Points, in no order, along strands that fork and pass close to each other.
Two points are linked if the straight distance between their rows is under 91.2.
J_25: [ 10  30  34  -7  12   4  60 -16   6   8 104  -4   3  17 -10 -30 -27  10
  17  31 -15 -36]
J_798: [  9   6 -45 -14 -10 -39 -57  -6  23  -5 -26 -38  -4 -14  44  21  22 -31
 -27  -7  20 -13]
J_89: [ 38   9  36   7 -24  13  27 -24 -11 -41  69  43 -23  34 -32  -3 -11 -45
  34  27  -9   2]
J_17: [-22 -12  -9 -35 -25  24  19  -6  22  12   0 -15  35  18  24   1  18  15
 -74 -30 -19  -6]
J_338: [  0 -21  11 -51 -25  14 -11 -29  35 -13  46 -28   8   7  27 -25  -9 -24
 -39 -10  18   4]
J_744: [ 36 -28  50   5 -10  26  15  16  -7   1   3  64 -12  11 -33  -3 -26 -34
  39  32  -1  41]
J_423: [-16  15 -17   6  -8  -5   0   4   4 -17 -19 -11   7 -14  -4  14   8  36
 -21  -1   1   7]
J_125: [-28  12 -26 -12  -4 -20 -38 -12  19  32 -43 -42  13  -2  33  10  17  22
  -6 -10 -17 -29]
J_108: [ -1 -37 -17 -30 -25  30  19  10  13   8 -21  15  36  30  39  13  40 -38
 -73 -43 -25  -2]
J_988: [-34   2   7 -29 -20  18  14 -29  30  33  21 -47  31  22  26 -13   1  41
 -32 -15 -22 -30]
J_616: [-10  54 -14  28   6 -12  48 -13 -21 -28  59 -12   5  18 -19  -1  13  46
  16  15 -24 -39]
J_634: [-19 -34  11  -1  19  -4  -7  33  13  48 -73   0  10 -38  24  16  -8  13
 -12  10  -4   3]
J_964: [ 31  13 -33  11 -10 -32 -18  18  26  -8  -2 -12 -28 -22  13  47   5 -36
 -59   3  49   6]
J_175: [  6  41  11  -5  29  -6  55   5 -18  15  92   0   9   7 -38 -40 -33  59
  18  15  -8 -23]
J_178: [-25 -22  32 -13   6  18   6 -41   4   5  41 -28  20  33  23 -47   2   9
  54  -3 -14 -11]
J_554: [-35  -8   6   7  -6  13  20  25   3  -9 -17  15  23 -25  -8  14  -2  42
 -59 -20  -3  33]
J_571: [ -6   0 -24   0 -23  -5  -5  -4   4 -36 -28  -1  12  -2  20  26  30 -12
 -50 -11  -7   2]
J_533: [ 30  25 -53   3  -2 -48 -61 -17   9 -27 -13 -34 -29  -8  28  23  25 -49
  21  10  29 -21]
J_582: [ 35 -21  20  -8 -20   4 -20 -34  -9 -20  24   8 -22  31   9 -10   4 -70
  58  30  13  -5]
J_888: [-36  -2   8  35  26  21   1 -43 -49 -32  -5   0   7  44 -12 -44  29   5
  97 -29 -40  -6]
J_920: [ 16  16  10 -13  56 -17  33  -3 -35  38  90 -29   3  15 -21 -57 -15  32
  40  14  11 -35]
J_55: [ 46  20 -46   9  69 -24 -20  47 -13  44 -26  -8 -32 -14 -31 -13 -14  34
  38  13  24 -19]
J_40: [  0   5  25  21 -26  18  37  19   4 -61  20  56  13   3 -28  19  -5   5
 -56 -12 -34  41]
J_793: [ 36 -19  32  -4 -10  13   8   9  -2  37 -17  31 -18   7 -15  12 -21 -35
  38  51  11   3]
J_812: [ 20  18 -11   1  18  -9   2  -1 -46 -35  29  12 -10   0 -38 -27   1  13
  50  16   9   1]
J_362: [-55  46  -1   6  -2  20  28 -31   1   4  54 -30  15   0 -25 -24 -17  81
  -9 -30  -2  -8]
J_599: [  1  -1 -44  16 -11 -29  -9  19  -5 -17 -59   8   3 -21  36  55  40 -45
 -69 -14 -10 -18]
J_678: [ 13 -18   9  10 -34  23  39  16   8 -52   5  46  10  21  -4  29  20 -39
 -78 -28 -30  30]
J_315: [-37 -50   6  21   1  25   7  23  -7 -34 -65  26  19  -2  12   9  32 -19
 -40 -57 -30  36]
J_36: [ 23 -15  33   2 -13  15   7 -41  -6 -57  71   7 -13  41   5 -26   6 -59
  50  10  -5   5]
J_114: [ 15  19  29 -13   6   7  32  28  -4   9  50  44   9 -17 -49 -20 -51  51
   5  19   0  31]
J_624: [-60  43 -20  24  -5  22  -8 -35 -16   1  -1 -32   8  -8 -17  -9   3  68
   3 -41   6   3]
J_288: [-32 -58 -11  12   8   5   0  36 -16  -2 -81  24  17 -27  46  21  39 -47
 -53 -59 -27  -1]
J_652: [-39  21  14 -14  -6  20  17  -6  15 -11  45   0  19 -16 -32 -32 -32  70
 -25 -23   8  33]
J_892: [ 27  15 -27  27  28 -27  -6  58  31  27 -14  -8 -22 -40  -1  33 -17  24
 -39   7  41  12]
J_305: [  7  19  32  14 -11  15  42  20  -7 -36  32  66  11  -1 -46   0 -30  39
  -6  12 -32  41]
J_622: [-52   8  19 -12   6  10   4 -48  12  38  45 -59  26  21  31 -35   1  43
  22 -17  -7 -31]
J_355: [-31   5  -8 -22   5   3 -16   5  24  -1  24 -24   9 -35 -11 -19 -21  55
 -40 -28  42  40]
J_391: [  9 -16 -11 -42 -20 -15 -50 -25  27   4  10 -44   5   3  46  -8   5 -30
 -13  -2  28  -3]
J_743: [ 12   3 -11 -13  51 -20 -16   0 -41  57  -9 -33  -3  11  -2 -39   3  22
  83  19  -4 -48]
J_477: [ 10  -9  10  -1 -38   5   6 -28  17  14 -18 -17  15  56  44  22  23 -43
  -5  17 -53 -48]
J_933: [ -4  27 -15  14  14 -28   2 -20 -15  22   7 -36   4  24  26   3  26  16
  54  27 -28 -63]
J_431: [ 28  10 -20 -15  64 -16  -9  29 -41  57  -1 -23  -9   2 -36 -45 -19  49
  55   5  18 -23]
J_106: [-21 -26 -21  -9  35 -28 -63  16  11  19 -71 -16  -8 -57  30   2   1 -11
  10 -12  24  18]
J_456: [ 24  -6  19  28 -14 -13  11  30  -3  -6 -16  43 -28 -26 -14  48  -6 -45
 -25  26  30  23]
J_945: [-20 -23   8 -12 -15  12 -14  -9  15  22 -53 -12  22  18  32   6  12   0
  -2  -1 -35 -11]
J_928: [ 46   1  44  -5 -25   7  18  -5 -13   6  46  61 -38  20 -50   2 -25 -48
  30  38  20  18]
J_674: [-27 -51  27  24   9  17  -2  33 -12 -35 -50  38   9 -33  -2   1  -1  -9
 -11 -23  -5  55]
J_376: [ 48  32 -21   3 -18 -30 -18  -7   9 -43  51   9 -50  -7 -22  25  -3 -51
 -10  20  60  15]
J_459: [-59 -12 -23  17   0  15 -43 -30 -12 -31 -84   1   6 -14  11   5  37  -8
  -3 -57 -26  17]
J_829: [ -1  -6  26 -27 -16  13  23  16  30  -1  43  13  14 -20 -14  -5 -35  17
 -64   1   9  33]
J_806: [  9 -27  -4 -36 -40  21   3 -22  24  16  -6 -14  31  55  52   8  30 -50
 -46 -22 -40 -30]
J_373: [ -4 -37  30   0 -11  15  21  40   8  -6  -1  32  15 -27   1  16 -11  -7
 -65 -11   6  42]
J_346: [ 17 -24  20   0 -35  23   5 -10  13 -57  10  26   0  24  -1  11   8 -49
 -31  -9 -12  33]
J_192: [  9  41 -33  19  27 -18  18  28  -1  34 -26 -10  -7  -6 -20  20  -2  63
  18  29 -12 -32]
J_419: [ -3 -20  17 -20  19  10  -9 -14 -22  33  -1 -14  12  20   6 -42  -5  16
  78  21 -10 -16]
J_139: [-57 -19 -19   1  20  -3 -61 -20  -3   5 -81 -11  -1 -44  15  -9  12   3
  23 -35   3  17]
J_293: [  6  23  -5   6 -11  -7  16 -27   2 -30  44 -22   0  20  11   1   7   6
  10  18 -11 -26]
J_915: [ 12 -14 -21   4  39 -29 -37  50  31  38 -40 -21 -16 -52  20  12 -15   8
 -11   2  48  15]
J_627: [  7 -45  39  44  -9  -8  14  52 -20 -17 -31  51 -26 -45   5  40  -8 -64
 -38  -3  23  28]
J_307: [-20   4   9  36  -1  14  18 -40 -15 -51   3  -7  10  56   8 -10  31  -2
  58 -10 -58 -18]
J_143: [-30  39 -28  22  31  -1   8  -1 -33  32 -36 -15   3  -5 -29  -9   0  73
  47  -2 -16 -27]
J_575: [ 46  31   9 -20  25  -6  30  30  -1  33  78  13 -13  -3 -48 -25 -49  37
  12  26  20  -3]
J_912: [ 30 -22  19  -3 -19  -8 -17  -2  16  57 -49  12 -21   4  18  35 -10 -67
  18  44  17 -14]
J_188: [ 26   0  17 -17 -48  11   6 -29  23 -46  52  15 -16  15  -3   9  -6 -66
 -43   7  15  12]
J_264: [-10  39 -23   7  43  -6  12   9 -39  32  22 -18   1  -1 -46 -37 -14  80
  43 -10  11 -13]
J_56: [ 37  29  -8   7  11 -11  25  34  26  58   9 -13 -10   2 -12  26 -26  39
  -5  44   8 -28]
J_364: [-24 -23  30  -7   3  31  11  10   5  20 -17  13  25  -3 -14 -23 -24  48
  17   2  -8  31]
J_400: [-25  45 -15  31  -1   1  24 -24 -38 -62  38   8   6  11 -37 -17  16  46
  29 -14 -16   1]
J_43: [  5  -6  12 -47 -30  17   4 -19  34 -51  64   4   4  -8   2 -20 -14 -33
 -76 -23  16  24]
J_162: [-21  42 -36  16   3 -36 -23 -16   5  25 -41 -42   3   9  27  22  29  24
  24   8 -41 -62]
J_613: [ -6  -1 -17   5  23  -1 -27 -15 -42 -32 -31  10  -6  -5 -18 -26  11   8
  70   2  -1   4]
J_650: [  3   3   1  10 -11  -6  -3 -22  -3   8 -27 -14   7  35  30  13  21 -17
  47  31 -50 -51]
J_686: [ 42  31   5   3  -3  -9  16   0 -38 -50  69  46 -21   3 -51 -11 -13  -8
  29  24   6  12]
J_563: [-34 -46  -4  -7   6  -2 -12  27   1  42 -81   2  24 -28  47  19  19 -17
 -47 -27 -20  -8]
J_365: [-28 -18  15  14  12  31  -7 -22 -24 -15 -40  12  11  23 -16 -35   4  17
  80 -14 -33  13]
J_327: [-24 -27  -3 -30   6   0 -38   7  21  13 -17 -25  12 -34  17 -14  -6  19
 -22 -20  40  35]
J_31: [ 22  -6  29 -42 -25  13  24   5  49  31  47  -3  -1  -5   2   5 -38 -18
 -72  16  23   5]
J_486: [-50 -26  15 -15   7  27 -28  -8   6  31 -41 -13  22 -19   3 -26 -13  41
  13 -24  10  32]
J_224: [ 37  -9  -7  -5   2 -11 -34  -9 -17 -20 -14  13 -26  -9  -3   2   5 -51
  49  29  29   6]
J_476: [ 22 -26  16 -30 -25  -1 -14   2  32  60 -23 -14   7   8  42  23  -9 -39
 -26  26   7 -15]
J_194: [ 42  16  -1  18 -24 -31  -3   4   7   2   7  32 -55  -7 -30  44  -4 -64
  -5  30  59  12]
J_426: [ 21  15 -38   3  16 -30 -36   1  -6 -11 -25 -16 -22 -15   6  10  12  -9
  35  20  17 -13]
J_837: [-57  36  -9  42  -5  32   1 -40 -38 -40  -2  -2   6   7 -33 -18  10  50
  32 -45 -14  16]
J_7: [-41 -23   4   7 -10  25 -25 -31   6 -11 -65 -10  16  28  20  -7  26  -5
  20 -41 -50   6]
J_934: [ 35  25 -11   4 -25 -15   3 -16  10 -18  35  -9 -26  10   0  25   1 -31
  -4  30  21 -14]
J_479: [ 47  37   2   0  12 -12  41  10   9  55  58 -19 -20  21 -12   7 -26  17
  17  46   7 -48]
J_424: [ 53  13 -43   9  46 -33 -35  32  -8  26 -39   2 -45 -23 -15  11  -3 -21
  43  26  31 -15]
J_496: [  0 -36  15  19  -4 -15   4  55 -13 -26  -6  24  -8 -57  14  31  -2 -34
 -73 -23  38  35]
J_803: [ 17   9 -52  -1 -11 -33 -13  27  15  -2 -19 -16   1 -20  36  49  29 -36
 -97 -24  29 -10]
J_642: [-17 -40  33  10   0  36   6   9   7 -11 -45  26  18  12  -6  -9  -7   5
  14  -8 -30  41]

Follow the links from the first point to the second, and from the first to the third. Name the last point that the two ways share.
J_391; J_106; J_56 => J_431
J_162; J_338; J_365 => J_426
J_346; J_192; J_106 => J_431
J_575; J_582; J_988 => J_426
J_108; J_307; J_793 => J_89

A fork is a point with three links, a tip a point with one. Leave the first point through the second and follow the links. Name the first fork or tip that comes.
J_139; J_459 => J_431
J_798; J_391 => J_175
J_456; J_194 => J_634
J_477; J_650 => J_892
J_837; J_400 => J_373
J_575; J_114 => J_426
